Points on a hilly landscape, in no order, each with its height.
A ball rolls from a point to the lowest of its 4 nearest points, and stops where none of them is lower. Distance is the straight distance between rows; heights are no part of it.
q_684: [ -4  -4   8  -3   2 -14 -11   8  -5  -1  15  -4  -3   4  13  13   4  10
   4  11 -14   6 -15  -8 -10 -14  -8 -15 -12   9 -23 -23]  height 3.48
q_436: [  5 -10   2  17   6 -13   3  -6   2  12  -8   4   9   3 -10 -28   3  15
   7   0   3  -5  10  19   6   3  10   6  -1  -3   6   1]  height 3.82
q_369: [  1   2   8 -11   6 -18   4   2   4  23  -3  -4   3   9   3  -8  -9  -3
   4  16 -15  13 -13  -8  -2   1  -2  -2  -8   1  -2 -11]  height 4.54
q_86: [ 14  -6  -8   3   6  -1 -12   3 -12 -12   2  -1   1   7   6   5  -1  28
  16  -2  -9   6   8  12   3   5   6  -3  -1  -5  -8  -5]  height 4.96
q_503: [  7  12  10  12 -14   6   6 -22  -7   4   2   3  -9 -17   8   0   2  -3
   9  -4  16  -5  -2 -13   0   1   2 -12  -8   2  -1  11]  height 4.55
q_398: [ -2   4  -5  -8   2   3 -18  11  -8 -29  -1  -7 -17  -1  28  17   1   6
   6   4  -6   5 -10 -29   5  -5  -5 -11 -20  -2 -12 -10]  height 3.66
q_839: [ -4 -17  -1 -11   6 -16  14   6  13   8   7  13  11  13 -18   1 -15 -16
 -17  -9   7 -19  -8  -2  -3  -6 -16  20  13   7   6  -8]  height 0.93
q_963: [ -3 -13   2   3  11 -12  -5   2   4  -2   9  20  13   2  -9  -2  -8  13
 -14  -4   7  -2 -13   0  -7  -1  -8  11  18  14   5 -10]  height 2.15
q_450: [ -8 -11  -5   5   5 -10  -2   2   4  11   8  14   6  16 -25  -8  -5   5
 -16  -6  -6   3   5  -1  -8   3  -8  27  10  -9  14 -10]  height 3.01
q_715: [-10  -7  -4  -6  -1  -8   6   9  12   9   0  11  14  15 -28   0  -7 -11
 -25   2 -18   3   5  -3   4   7  -6  17  15 -18  15 -14]  height 3.25
q_378: [ -5  -7  10  -6 -14  -5  16   1   2  22  -5   2   0  -5  -1 -28   3 -12
   5  11  -2  -6  13  21  18   1   7  16   6  -7  10   2]  height 6.33
q_546: [ -1 -11  11   8   4 -17   5  17   2 -14   8   5  -1   5  -2  17  -9  14
   3 -16  -1  -6 -12   0  -1  -4  -8  -8  16  20   7 -27]  height 3.16
q_352: [ -5 -13  -5 -15   4 -11  15   8  12   6   8   8   5  19 -16   9 -22 -21
 -22 -11  -2 -23  -1   0   4   2 -15  15   9  -8   4 -13]  height 1.16
q_899: [ 14   9  -7   2  -3  30   2  -7  -4 -16 -13 -10  -8 -12   4  12  -3  -9
   1 -15  14 -12   0  -4   2   2  -4 -13   4  13  13  33]  height 3.40
q_379: [ 22   2 -19  -4   8  31   4   3  -6 -16  -2 -17 -13   1  18  14  -2   5
  15  -7   6  -2   9   4  -3   3   1  -7 -11   1  -6   6]  height 4.03
q_52: [  1 -18  -2  10  -4  -7  10   2   5  20  -1  -6  -1  10 -22 -24   2  -3
  -1   2  -5   0  21   6  16   1   3  18  -1  -6  11 -13]  height 7.43
q_75: [-12  -8  -6  -5   1 -10   7   1  19  16   6  13   9  11 -24  -2  -8  -8
 -22  -2  -6  -2   5  -2   6   5  -7  18   9 -12  15 -12]  height 2.08
q_252: [ -4   8  -1   4   1 -11  10   7   6  21   9 -10   6  12  -4  14 -16 -18
 -17 -10 -24   8 -10  -9 -10   2  -5   4   6 -14   4 -27]  height 4.19
q_724: [-25  12  18   1 -22  -2 -13 -11   0   5   7  14   3 -17   0  -7  15 -29
  -5   0  -2   9  -9 -28  -6   6   0  -5  -1   2  -3  15]  height 1.65
q_516: [  6   4   6  14   7  17   0 -13 -22 -19 -26  -5   0  -3  -8   9   0 -19
  -6 -23  -3  -5   5 -13  -2 -10  -2 -17  -7  12  -2  33]  height 2.73
q_672: [  3  -5   7   6  13 -15  -2  13  -3 -13  -3  -9  -1  -2   1  18  -8  13
   8  -7 -10   1 -15   3  -2 -11  -6 -26   6  12  -9 -21]  height 3.33
q_418: [ -2 -16  -8  15  12 -10  -4 -10   5  -6  11   5   9   2 -14   2  -4  26
 -10  -9  19 -11   2  13  -8  -5  -3   7  11  14   0 -21]  height 1.44
q_679: [ -1  16   9 -10  -5  -2  -4  -2  12  22   2   0  -1 -10   9  -3   8  -2
   7  19   2  15 -10  -3  -7   6   3   0  -5   2  -6  11]  height 5.06
q_443: [-14   5  13  -4 -33  10   0 -11 -13   4 -14   9   6 -19   2 -12   0 -11
   6   3  16   3 -10   7   6  15 -17   4  11   0   2  15]  height 2.40
q_860: [ -6 -17  -9   0   3   0  13 -13  13  28   7   0   5  21 -36  -3  -9   0
 -23  -9  16 -10  12  -2   3  -3 -14  16  18  -7   5 -26]  height 1.61
q_634: [ -3 -14   2  -1  11 -21   5   9   5  -2  -5  14  12   6  -3   1 -17   4
  -7  -4  -5   4 -14   1   0   5  -2   6  18  10   9 -16]  height 2.89
q_800: [ -6  20   1 -15 -11  -5  10   2   6  19   7 -14 -15   3   3   4  -3 -36
 -14  18 -16   1   1 -12   1  -4  19   0 -20 -18  -2  -9]  height 1.38
q_757: [  4 -18 -11  18  14  -9  12 -13   6   3  -6   3   9  11 -15 -14  -8  29
   6  -4   9 -12   5  16  -5   0   6   3   1   9   9 -13]  height 2.81
q_180: [ 20   0 -15  -5   0  22   1   4  -8 -22  -7   0  -4  -2  10   8  -3   8
  11  -6   3 -10  12  18   3   6   5  -1   0   4  -2  28]  height 0.98
q_73: [ 13   3 -19  -6   5  42  -3   5  -5 -22  -4  -4  -5   3   3   8  13   1
   4 -10  10  -6  22  17   2   5   8  10  -5   8   0  28]  height 0.54
q_505: [ -2 -15   0  11  12  -6  -3  22   2 -33  -1  14   2  -8  -2  16  -9  12
   3  -7   1  -5  -7  17   0 -14 -12  -5  16  19   6  -8]  height 2.75
q_248: [ 11  -5  -4   3  -1   1  -1  -3 -11 -21  -3  -1  -4   6   7   1   1  17
  19   1   0  -8   8  13   2   9  15   4  -4  -7  -3   5]  height 5.43
q_250: [-10   9  13 -16  -4 -13   6  -1   4   7   8   5  -9   1  15  -1   6 -24
   0  18  -6   9 -16 -24   7   4  13   4 -20   4  -1   0]  height 0.67
q_165: [  2 -10   3   7   4 -12 -16   3  -3  -7   4  15   1   6  -2  -1  -5  21
   4  -4 -11  10   0  10  -4   5   2   5  12   1  -4  -6]  height 6.16
q_262: [  2   2   9   1   8 -16  10   6   2  22   4 -10   3  11   1   3 -17  -5
  -2  -2 -17  10  -7  -8 -11   6   1  -2   4   4   2 -21]  height 1.12
q_470: [-12   8  20   3 -11   1 -11 -17 -14  -8   0  14   1 -11   5   6  15 -22
  -3 -14  -6  14  -9 -28   2  -1  -4  -3  -1  -3  -6  17]  height 1.76
q_399: [  3   1  -1 -11  10 -11  -8   6  -3  -8  -6  -9  10  -3   9   3  -6  12
  11  15  -8   8 -11   6  -6  -7 -10 -18  -4   3 -16  -3]  height 3.95
q_438: [  4 -17   3   0   9 -20   9  17   7 -13   9   8  10   5  -7   4 -12   2
  -5  -1  18 -20 -10  -1  -4 -12  -8   3  12  21   3 -23]  height 1.03
q_40: [ -4  -1  -8  -8  -2  -9  18   5   7   4  -4   1   0  20 -19  12 -30 -16
 -16 -12 -25 -12   5  -7   5   8  -3  10   6 -22  16 -21]  height 2.18
q_179: [  0  11   6  15  -1  13  -4 -16 -14 -20  -2  -5 -12 -13   1   9   7  -7
   1 -19   4  -6   5 -23   3  -8  -7 -11 -15   3  -1  28]  height 2.87
q_112: [ -4  10  -1   4   9  21 -24  13  -4 -33   1  -7  -4 -12  12  16  18 -16
  -5  -9   5   2  -4 -25   1 -11  -5  -7  -6  -1   1  26]  height 1.27
q_454: [  1   0  -4  23  11  13  -2   7 -18 -24 -22 -12   0   2  -4  12   4 -27
  -9 -23  -9   7   3  -9  -3  -8   7 -10  -7  18  -2  32]  height 2.88
q_153: [  4 -11   3  11   7  -9  -7   3  -2   3  11   8  -6   7  -5 -11   3  14
   1  -6   0  10   8   7   2  11  14  10  -1  -5  -7  -9]  height 6.60
q_434: [ -3  11  14  -9  -1   4 -14   6  -6 -28  -5   8  -6 -12  14   6  16  -7
   4   0   1   2 -12 -28   6  -9  -4 -10  -9   0   4  23]  height 2.38
q_750: [  7   5  -2  19   9  18 -10   0 -19 -24  -4 -12 -12  -2   5  15  14 -11
 -11 -23   5  -1   7 -31   2  -3   2 -11 -14  10  -2  22]  height 2.24
q_313: [  3  13   3 -12   7   1 -12  -2   1 -12   5  -1  -5  -9  11   3  16   7
   8  12   7   4 -10 -12  -3  -5  -4 -13 -12   1  -6  15]  height 3.29
q_873: [ -2  -2  11  -3 -14  -3   6  -1 -10   4 -11   8   2  -6   5 -18   2  -6
  10   6  10  -8  13  19  14   6   7  16   9   1  -5  12]  height 5.88
q_270: [  4  10  -2   3   5  14 -11  -6  -8 -14   4  -8 -12 -10   9  17  19   1
   2  -8   6   2   2 -25  -5 -12 -13  -9 -17   1   2  16]  height 3.46
q_838: [ -9   8  13 -18  -4  -7  -1   2   1  -1   2  -6 -10   8  23   4   9 -12
   2  17  -5   5 -21 -21   0  10   8  -2 -16   3 -10  -4]  height 1.39
q_763: [ 5 -2  8 -6 -5  0  6  2 -8 -6 -5  4 -5  0  6 -8  7  8 13  6 11 -4  7 19
 16 12  8  5  0 -5 -4 17]  height 4.47
q_85: [-18  11  15  16 -16   1  -5 -29 -10   8   2   1  -1 -14   0  -8   5 -19
   0  -9   3   1  -2 -23   1   8  -4 -10  -3   6  -2   6]  height 1.36
q_432: [  7   2   0   1   1  -2 -14  -1  -4  -7   5   7   0   6   4   0   2  25
   9  -1  -6  15   3  11   0  12  10   2   6  -7  -8  -4]  height 5.62
q_569: [ -1  -9   6  -4 -11   1   7   3  -4  17  -8   5   3 -13  -4 -27   8   1
   6   6   7  -9   9  28  16   2   6  17   3  -5   5   8]  height 4.44
q_415: [-13  16  12  -7  -8   2   5   0   9  21   7   0  -1 -15   7 -10   7 -23
  -1  18  -6  10 -11 -13  -1  -2   4   1   0   4   3   8]  height 2.78
q_290: [  2 -14  -8   9  16  -7   5  13  14 -25  13   8  11  -6  -1  18  -1   7
   3  -3  28 -20  -1  18  -2 -22  -6  -3  12  17   1 -12]  height 1.40
q_733: [  2   7  11  15  -5   2 -11  -8 -31 -23 -22  -6  -9  -2  -1   4   0 -23
  -4 -22 -13  13   7 -17  -4  -2  -1 -13  -9   1 -14  21]  height 3.28
q_163: [ -4   8  10  12  -5   3  -4 -24 -19 -16 -23   0   4 -11 -11  -3  -1 -12
   3 -15  -2  -1  -1 -23   3  -3  -9 -21  -4   7  -1  30]  height 2.00
q_238: [-16  13   9   0 -23   7  -3 -18   1  16   2   5  -3 -16   9  -6  14 -18
  -5   5   8   5  -6 -22   0   0   1   0   0   6   6  14]  height 1.99
q_935: [ 24  11 -10  -2   2  14  -1 -10  -8 -18   0 -14 -11   0  16  13  -1   8
  14  -4  10  -6   7  -4  -3   4  -2 -10 -10  -2  -3   9]  height 4.22
q_964: [ -3 -21 -16  17  10  -2  -8  -1  -4 -25   1   8  -1   5  -5  11   0  24
   8 -18 -10 -12  12  13  -9 -11  -2  -3   3   9   3 -16]  height 1.75
q_762: [  6  12   6  -8  -8   4  -2  -9   5  10   7  -5  -7 -11  10   1  11   9
   8   9  11  13  -6  -3  -1   8  -2  -3   1  -3  -3  13]  height 5.95
q_622: [ -5  -7   5  -6   4 -13  14  12   0  15  -1   0   8  13  -5   5 -26 -17
 -13 -11 -18   2 -11  -5   5   9  -5   4  10  -9   9 -29]  height 3.47
q_143: [  0   5  -2  -3   2 -14   9   7   5  22   0 -11   1  14  -7   5 -15 -13
 -10   7 -23  13  -1 -12  -9  13   7  -4  -5 -12  -1 -21]  height 3.38
q_732: [-12  10   1 -16   1  -8 -10  13   7   2  10   4  -8  12  20  10  11  -8
  -7  19 -17  18 -19 -15 -11   3   8   2  -8  -1 -16 -18]  height 1.98
q_55: [ -1   0  13   6   6 -19   0  12   1  13   5  -5   6   7   2   7  -6   5
  -3  -4 -14  12 -20  -1  -6  -6 -11 -13   5  10  -6 -27]  height 2.94
q_675: [ -4  -2   3 -12   3  -9 -16   2  -9 -14   0 -14 -11   4  17   6   5  11
  10  13  -7   4  -9 -11  -3  -5  -7 -16 -20   3 -17 -11]  height 3.26
q_662: [  9   4   8  -4  -6   0   0  -3  -3   8   3  -5  -7  -5  10  -4   7  12
  11   6   8  13   5   7   6  10  10   2  -3 -11 -12   2]  height 7.06
q_523: [ -8   3  11 -16   0  -6  -8   1   1 -19   0  -1  -6   5  12   5   3   0
  12  15   1   8 -16 -24   7  -6   1  -8 -20   3 -10   1]  height 2.47
q_342: [-19  17   6 -11 -24  -5  11   7   1  14  -4  -6  -7  -5  10  -2   1 -40
  -7  20 -10  -3  -9 -25   1  -4  19   5 -16  -9  12   5]  height 1.37
q_77: [  3 -12   1   4  -8   0  11   0   8  23 -10  -8  13   0 -16 -30   6   3
   3   7   5   1  16  20  19 -11  -1  13  10 -15  19   0]  height 6.37
q_865: [  6  -5  -8  15  14   1   5  -6   8  12  -9   6  13  -9 -17 -27   1  30
   6  -3   8  -6   8  31   0   4   9   8  11  -1  16   4]  height 0.48
q_982: [ -8  10  -4  -7   1 -10   5   7   4  18   5 -13  -2  14  -1   4  -1 -22
 -15  20 -20   7  -3 -12  -7   0  12   8 -17 -17  -6 -13]  height 1.78
q_584: [ -6  -5 -14   8  -5  -1  11  -8  17  22   5   4   3  14 -33  -5 -14  -1
 -27  -9   0  -4  17  -4   4   1  -4  13  14 -10   9 -18]  height 2.11
q_991: [-12  14   4 -12 -13  -3   3   4   4  16  11  -7 -15   0  17   1  -1 -28
 -10  22 -20   1  -7 -20   4   5  14   2 -22  -5  -1 -10]  height 1.15
q_359: [  0  11  15  -7  -1  -2  -7   5  -5 -25  -1  -3 -14  -5  26   6   8  -7
  16   6   3   5 -18 -34   9  -4   2  -9 -15  -3   3   9]  height 2.74
q_804: [ -2 -20 -12  13  12  -5  -1  -2   9 -15  10  10   2  -1 -15  15   2  21
   1 -16  11 -16   5  16 -12 -18   1  -2  12  17   2 -14]  height 0.99
q_945: [ 14   8   1  -4 -10  21   2  -6  -2 -18  -9  -4  -4 -13   8   3  -5   0
  14   0  17 -11   1   8  10   3   1  -7   0   3  -1  27]  height 3.09
q_62: [  6  -7 -28   6  17  17   0 -10  10 -12  -9   2   8   4  -7  -8   2  23
  13 -12  -4  -5  11  32  -5  -8   7  -7   0   7  13   8]  height 0.72
q_121: [ -1 -12  13   4   6 -17   4  12  -2   1   1   9   4   4   0  12 -11   6
   3 -14  -5   4 -16  -1  -4   2 -10 -13  18  14   0 -28]  height 3.27
q_319: [ -5   5   6  -6   4 -17   5   6   2  22   7 -13   3  15   8   2  -1 -12
  -4  19 -20  14  -9 -11  -9   1   8  -1  -9   3 -10 -20]  height 2.80
q_575: [  1  -6   0   5 -16   8   2 -11 -10  17  -2   2   5 -11  -8 -24  18  10
   4  -1  19  -7  25  32   1   1  -1   8   0  -5  -2  15]  height 3.37
q_350: [  1   9  -3  -2   3  -6  14   9   2  24   2 -10   2  13 -13  10 -19 -19
 -19  -1 -27   6   4 -13  -4   0   2  -1   1 -21   4 -20]  height 4.15
q_323: [ -2  15   6 -13 -24   5   2  -1   4  32  13  -8  -8 -13   8  -2   6 -17
 -10  17   6   6  -1  -6  -5   5   6   6   6  -4   2   2]  height 5.04
q_191: [ -2  16   2 -21  -9  -5  12   5   8  23   4 -12  -1   1   0  -3  -7 -24
  -7  21 -11  11   1  -8   1  -1  12  -5  -4 -10   8  -5]  height 3.10
q_508: [ -9  -5   3  -1 -23  10   0  -3 -13  18  -3   5   6 -14  -3 -21  20  -8
  -2   9  17  -7  10  25   8   0   1  23   3  -6  -2  14]  height 1.21
q_990: [-12  13  16  13 -16   6  -1 -28  -9   0 -20   5  10 -14  -1 -11  -5 -15
   3 -10   3  -3  -6  -6   5   8 -13 -11   4   7   4  16]  height 1.43
q_60: [  8 -11 -11   5  15  11 -17   7  -7 -17  -1   2  -4  -9   7  17  -8  29
   5  -7 -16  11  -2  16  -9  -7  -2  -7   7   0 -12  -5]  height 3.86
q_981: [ 20   8 -10  -2   9  23   1  -3  -6 -18 -14 -19 -13  -7  16  13  -6   3
  13  -9   8  -9   5  -2   7   1   2 -13  -3   4   2  19]  height 3.45
q_194: [  6   1  -8  11   2  12  -2  -9   1   5  -6   4   3  -4  -3 -15  17  21
   7  -7  12 -12  21  34  -8   3  10   1   0  -6   1  17]  height 3.51
q_353: [ 11 -15 -22   0  12  12  -5   6  -4 -20 -16  -8   5  13  10  -1  -5  13
  22  -4 -10  -3  18  27   4  -2   4  -2 -11   0  -4   8]  height 5.30
q_88: [ -2   6   8  -3 -34   5  10  -4  -5  23   8  -5 -12 -10   4 -10  -4 -12
  -3  11  14  -1   3   4  10  12   5  11   0  -3  -1   0]  height 7.10
q_231: [  4 -23 -33   9  19  10  -1 -11   1 -22 -12  -5   3  17  -7   4  -6  19
   8 -14  -8 -15   5  24  -7 -13  -2  -8  -1  16  10  -4]  height 1.24
q_265: [ -6 -16  -2  12  13 -12  -4  -7   0   6   8   7  10   6 -12  -7  -3  19
   0  -8   7  -5   5   3 -11   0  -3  16   8  -1   0 -21]  height 1.01
q_580: [ 10   9  -2  -6  -4   6 -13  -7   1  -4   6  -2  -5  -2  12   5   5  23
  12  11   7   3  -4  -1  -7   4   2  -6  -8  -9 -10   4]  height 5.05
q_518: [  7 -16   0  -6  11 -15  13  22   9 -12  15   7  10   0   1   2  -2   3
  -3  -6  29 -27   0  13  -2 -12 -10   3  12  17   0 -23]  height 1.33
q_774: [ -7 -17  -8  10   8 -12   4  -8  12  15   7   5   6  14 -24 -12  -7   9
 -19  -5   7  -2   4  -2  -6   2  -1  19  11  -1   5 -18]  height 2.02
q_487: [  0 -11 -11 -13   6   1  16   2  15  23  19   4  13   8 -25   1 -16  -7
 -26  -7  14 -19   2   5  -5 -11 -24  13  20  -2   7 -10]  height 1.13
q_527: [-19  22   3 -12 -11  -4   2  16   9  12  13  -3 -15   6  11  11  -1 -34
 -19  25 -22   4  -6 -17  -8   4  24   7 -21 -20  -7 -13]  height 1.31
q_823: [  6  11   2   4  -5  11   5 -16 -11 -14 -14   4   3 -14  -7   8  -5  -8
   4 -11   7  -3   3  -9   2  -5  -5 -18  -1   7   8  28]  height 2.76
q_754: [ -4 -11   5   3   7 -15  -3  10   8 -17  -3  18   7   1  -5   6 -12  18
   0  -9   6  -9 -16  11   2  -8  -6   0  21  13   4 -14]  height 2.77
q_777: [ -5   9   3  -2  -3  -3   0  11   9  19   6   3   2   8  -5 -12  -1   5
  -7   3  -6  18   7   5   5  16   8  18  13 -11   2  -5]  height 7.92
q_25: [  1 -18 -10   6  15  -8  11  -9   9  19   7   1   7   7 -19  -6  -9  10
 -17 -10  22  -8   5   5 -13  -4  -3  16  18   5   1 -20]  height 1.74
q_767: [  2  -1  10   5  -9  -1   4   5  -3  12   5   4  -6   6   5 -15   6   8
   8   8  -1   9   8   9   8  21   9  14   2  -8  -3 -10]  height 8.12
q_266: [  6 -15  -5   4  11 -12   2   6  12 -10  13  10  11  -3  -7  10  -6   6
  -5  -5  27 -18  -6  17 -13 -17  -8  -1  16  18   3 -16]  height 0.25
q_988: [  0  -5   4   0   8 -16   3  14   4  12  -9   9   7   2  -3  -4 -12   3
  -9   0 -14  15  -8   5   1  10   2   9  14  -4  11  -9]  height 4.88
q_8: [-12  14   1 -16  -3  -4  -4   9  10  12  13   1  -6  16  17   9   2 -15
 -12  21 -16   8 -16 -18  -8   3  12   6 -17  -5  -9 -10]  height 1.52
q_213: [ 14   2  -7  -1  12  12 -13   5  -2  -8   3  -9  -2  -7   7  13   0  26
  10   9  -3  12   1  10  -6   3   1 -13   0  -9 -10   3]  height 4.41
q_551: [  4  12   6 -16  -8  -3   3   9  12  27   1  -5  -1  -7   5  -7  -1  -3
  -2  19  -5  18  -3   6  -3  15   7   2   4  -7  -3   2]  height 7.44
q_768: [  2   1   8  -9   5 -20  -4   0  -1   4   3  -4   5   8  15  -1   6   3
   8  22  -4   5 -11  -9  -3  -7  -2 -12 -15   1 -13 -10]  height 4.05
q_31: [-19  15  16 -15 -13  -5  -4  -6   7   2   5  12  -1 -17  10  -5  11 -24
   5  13   4   5 -12 -21   6   1  -2  -5  -8   9   5  16]  height 1.86
q_536: [-19  11  18  14 -15  -1   0 -31 -21  -8 -19   5  12  -1  -8 -16   9 -22
   5   2  -9   2  -3 -21   8   3  -8 -15  -3  -5  -4  10]  height 0.92
q_537: [  4  11   1  -2 -17  18  -4  -6  -8 -21  -5  17  -8 -14  -2  -2   1   5
   7  -3  21 -13  10  15   1   6   0   1   0  -4  -5  28]  height 3.24
q_84: [  5  -1  -1  21  -5  10   0 -11   4  15   0  -2  -1 -17  -8 -23  13  20
   5 -11  15 -12  24  33   3   6   9   7   8 -13   5  11]  height 4.42
q_116: [  9   3   1  -8  11  -5  -6   3   1   7   1  -6   7  -5   8   0   0   8
  10  15  -5  17  -9  -2 -10   2   0  -8   6  -4  -7   2]  height 5.38
q_578: [ 11  -9 -18   6   5  13  -8   3  -8 -28  -1  -1  -5   7  11   9  -1  23
  18 -11 -11  -5  12  14  -1  10   8   2  -6   1  -5  -3]  height 5.27
q_663: [-11  -1 -13 -14  -2  -1  12  -7  17  24   6   8  13  11 -30   2 -16 -15
 -29   0   7 -22   8   5   0  -7 -16  12  17 -12  10 -10]  height 1.26
q_896: [ -3  -9   7   7  -8 -13   8   3  -2  12   2   5  -3  13  -6 -21   4   9
   9  -2  -2  -1  14  11  11  13   9  17   1  -8  -1 -10]  height 6.41
q_122: [-13  18   5  -6 -24  10  -5 -10   2  22   5  -3  -4 -16   0  -4   8 -24
  -7  13   2   2  -8 -10  -3  -1  -2   0  -2  -6  10   2]  height 2.79
q_78: [ -4  -7  -7   6  -2  -3  23 -10  17  22  -6  -7   4   6 -34 -22 -13   0
  -2   2  11  -8  14  10  13   0  -7  10   9 -12  15 -18]  height 7.91
q_614: [  0   8 -10  -4   8   6 -18   6  -2 -28  -3  -2  -2  -6   9  13   7   0
  -1   8   9   1  -8 -21   0 -10  -3 -10 -19   2   2  18]  height 3.15
q_201: [ 11 -15  -2  -6  15 -11  13   9  13   7  12   7  10   2 -12  -2  -8   0
 -16  -4  26 -17  -6  12  -7 -11 -17  14  18  13   3 -16]  height 0.68
q_161: [ -2   6   4 -13  -1 -14   2   6   9  12   7  -8   0  14  16  -4   6 -15
   0  24 -14  13 -14 -20  -2  -3  10   1 -22   6  -8 -14]  height 2.04
q_520: [  9  -4 -13  17   9  16  -1 -13   6   1  -2   3   5   1  -8 -14   9  35
  13 -13   1  -2  19  33  -3   2  11  -5  -1  -9   8  13]  height 2.14
q_841: [ -6   8  12  -5  -3   4 -12  -8   2 -19   2  12   0  -8  13   5  13  -7
   2   3   4   4 -17 -26   6  -6  -2  -4  -5   4  -5  25]  height 2.06
q_181: [  5  -2  -5  12  -8   8   2  -7   8  26  -4  -1   1  -9 -20 -28   9  12
  -2  -5   9   0  17  29   9  -1   2  15  14 -16  16   1]  height 4.74
q_624: [  8 -11  -5  -4  11  -1 -13  10  -1 -11  -7  -7   6 -10   6   9 -12  20
  10   6 -18   5 -11  14  -5 -11  -9 -17   3  11  -5  -6]  height 3.54
q_543: [  3   1   3  -3   1  -9  10  11   4  20 -10  -4   4   7 -10  -3 -18  -4
  -9  10 -23  11  -4   2  -2   8  -3   4   8 -10  11 -11]  height 5.85
q_861: [  7  11   2   6  -1  12  -6 -18 -10 -15   1  -6 -15  -7  10  14  10  -2
   0 -12  11  -3  -2 -24  -2  -9  -7  -9 -12   4  -4  20]  height 3.11
q_67: [ 13   6 -16  -6   6  39  10   6  -1 -17 -16 -14  -5  -3  11  15  -3  -6
   6 -12  17  -3   7   8   2   6  -5  -5  -3  12   0  30]  height 2.44
q_413: [ 15   1 -21   2   8  27  -5   0  -9 -14  -3 -26 -14  -1  17  13   4   3
   6  -3  15   0   8  -7   0  -3  -6  -9 -15   6  -5  11]  height 4.10
q_542: [  7 -19 -12   8  14  -2  -1  -4  -3 -19  -6   0   2  11   2  -6  -1  22
  20  -6  -8  -9  16  21   1   4  10  -2  -5   4   3  -2]  height 5.14
q_136: [  5  -5   9   7   7 -20  -3   9  -7   1   3  -7   6   4   4  11  -7  13
   3   1 -13   8 -10  -4  -7  -2 -14 -19   9  13 -11 -30]  height 3.17
q_494: [ 10  -4 -31  -5  17  35  -1  -2   6 -12   2  -2  11  11  -5  -1  21  14
  12 -15  -6  -2  25  26  -5  -3   8   2  -8   3   2  14]  height 0.20
q_236: [ 10  13  -2   7   0  12   1 -10  -2 -15   3  -7 -11  -6   6  11   2   3
   3 -10  13  -6   3 -15   1  -4  -1 -15  -9   0  -2  16]  height 3.59
q_157: [-16   6   8 -25  -5   0 -23  13  -3 -10   7   5 -10   1  18  21   6   2
  -5  16 -13  17 -19 -14   2  -6  -6 -15 -12   3 -22 -16]  height 2.84
q_818: [ -3   0   6   4 -10   4   0  -3  -2   3  -4   8   8  -8   5 -16  16   9
   8   2  15 -11  12  28   3  -2   7   8   0   0  -7  23]  height 4.58
q_496: [ -3 -14  -8  17  16  -9  -7   1  -3 -12   3  11   3   1  -9   9   1  29
  -5 -10   2  -2  -1   7 -14  -2  -6   6  13   7  -1 -19]  height 1.85
q_211: [ -5  -1   0  -2 -23  -1   1   7   0  20   8  -2 -13   6  -4 -13   6 -10
  -2   8  -9   6  20  11  14   8  10  12   4 -17   3  -9]  height 8.98
q_681: [ -7  18   9  -2 -16   5   5 -10   1  23  10  -1  -9 -10   9  -3  11  -5
   3   4  12  12  -5 -10   2   6   1   0  -4   0  -6   4]  height 4.06
q_472: [ -2   8   6  -8  -7  -6   8  17  11  16  -5  -1   3   9 -11  -5 -18 -12
 -12   9 -25  13  -1   1   7   9   1   6  17 -22  12  -8]  height 6.55
q_797: [  6 -10  -1   6  10  -9   4  -6  -1  -7  -9   5  12   5  -4 -19   7  14
  14   1   1 -10  10  24   1   2  11   4  -5   0  -2   4]  height 4.77
q_734: [  8   8   9  -5 -18   7   5  -8  -9  -8  -8   6  -4 -16   5  -4  -2  -3
  17   0  19  -8   0  11  10  13   0  -1   3   1  -5  26]  height 0.15
q_441: [  3   7   3  13   7  19 -18  16 -17 -27  -4  -7 -10 -10  12  13   6 -17
  -8 -23  -3  13  -9 -29   3  -7  -1  -5  -5   3  -4  30]  height 1.14
q_47: [  6   3 -15 -11  14  14 -15   7   3 -16  -2  -8  -1  -8   9  10  11   8
   5  14   3   0 -10  -8  -5 -12  -9 -16 -14   0  -9  15]  height 3.80

Where does a ball stop that starts at each point below?
q_768 -> q_250
q_578 -> q_266
q_116 -> q_250
q_584 -> q_266
q_153 -> q_266
q_40 -> q_266
q_777 -> q_265

Call two points neighbours if one is among the 4 nearest of the other. Go from one point of each pair to the other, from neighbour to neighbour, staying as low as possible. Name the highest point that can't be avoided.
q_494 and q_536 -> q_945
q_441 and q_536 -> q_434
q_265 and q_494 -> q_964
q_865 and q_494 -> q_520
q_266 and q_265 -> q_418
q_441 and q_734 -> q_443
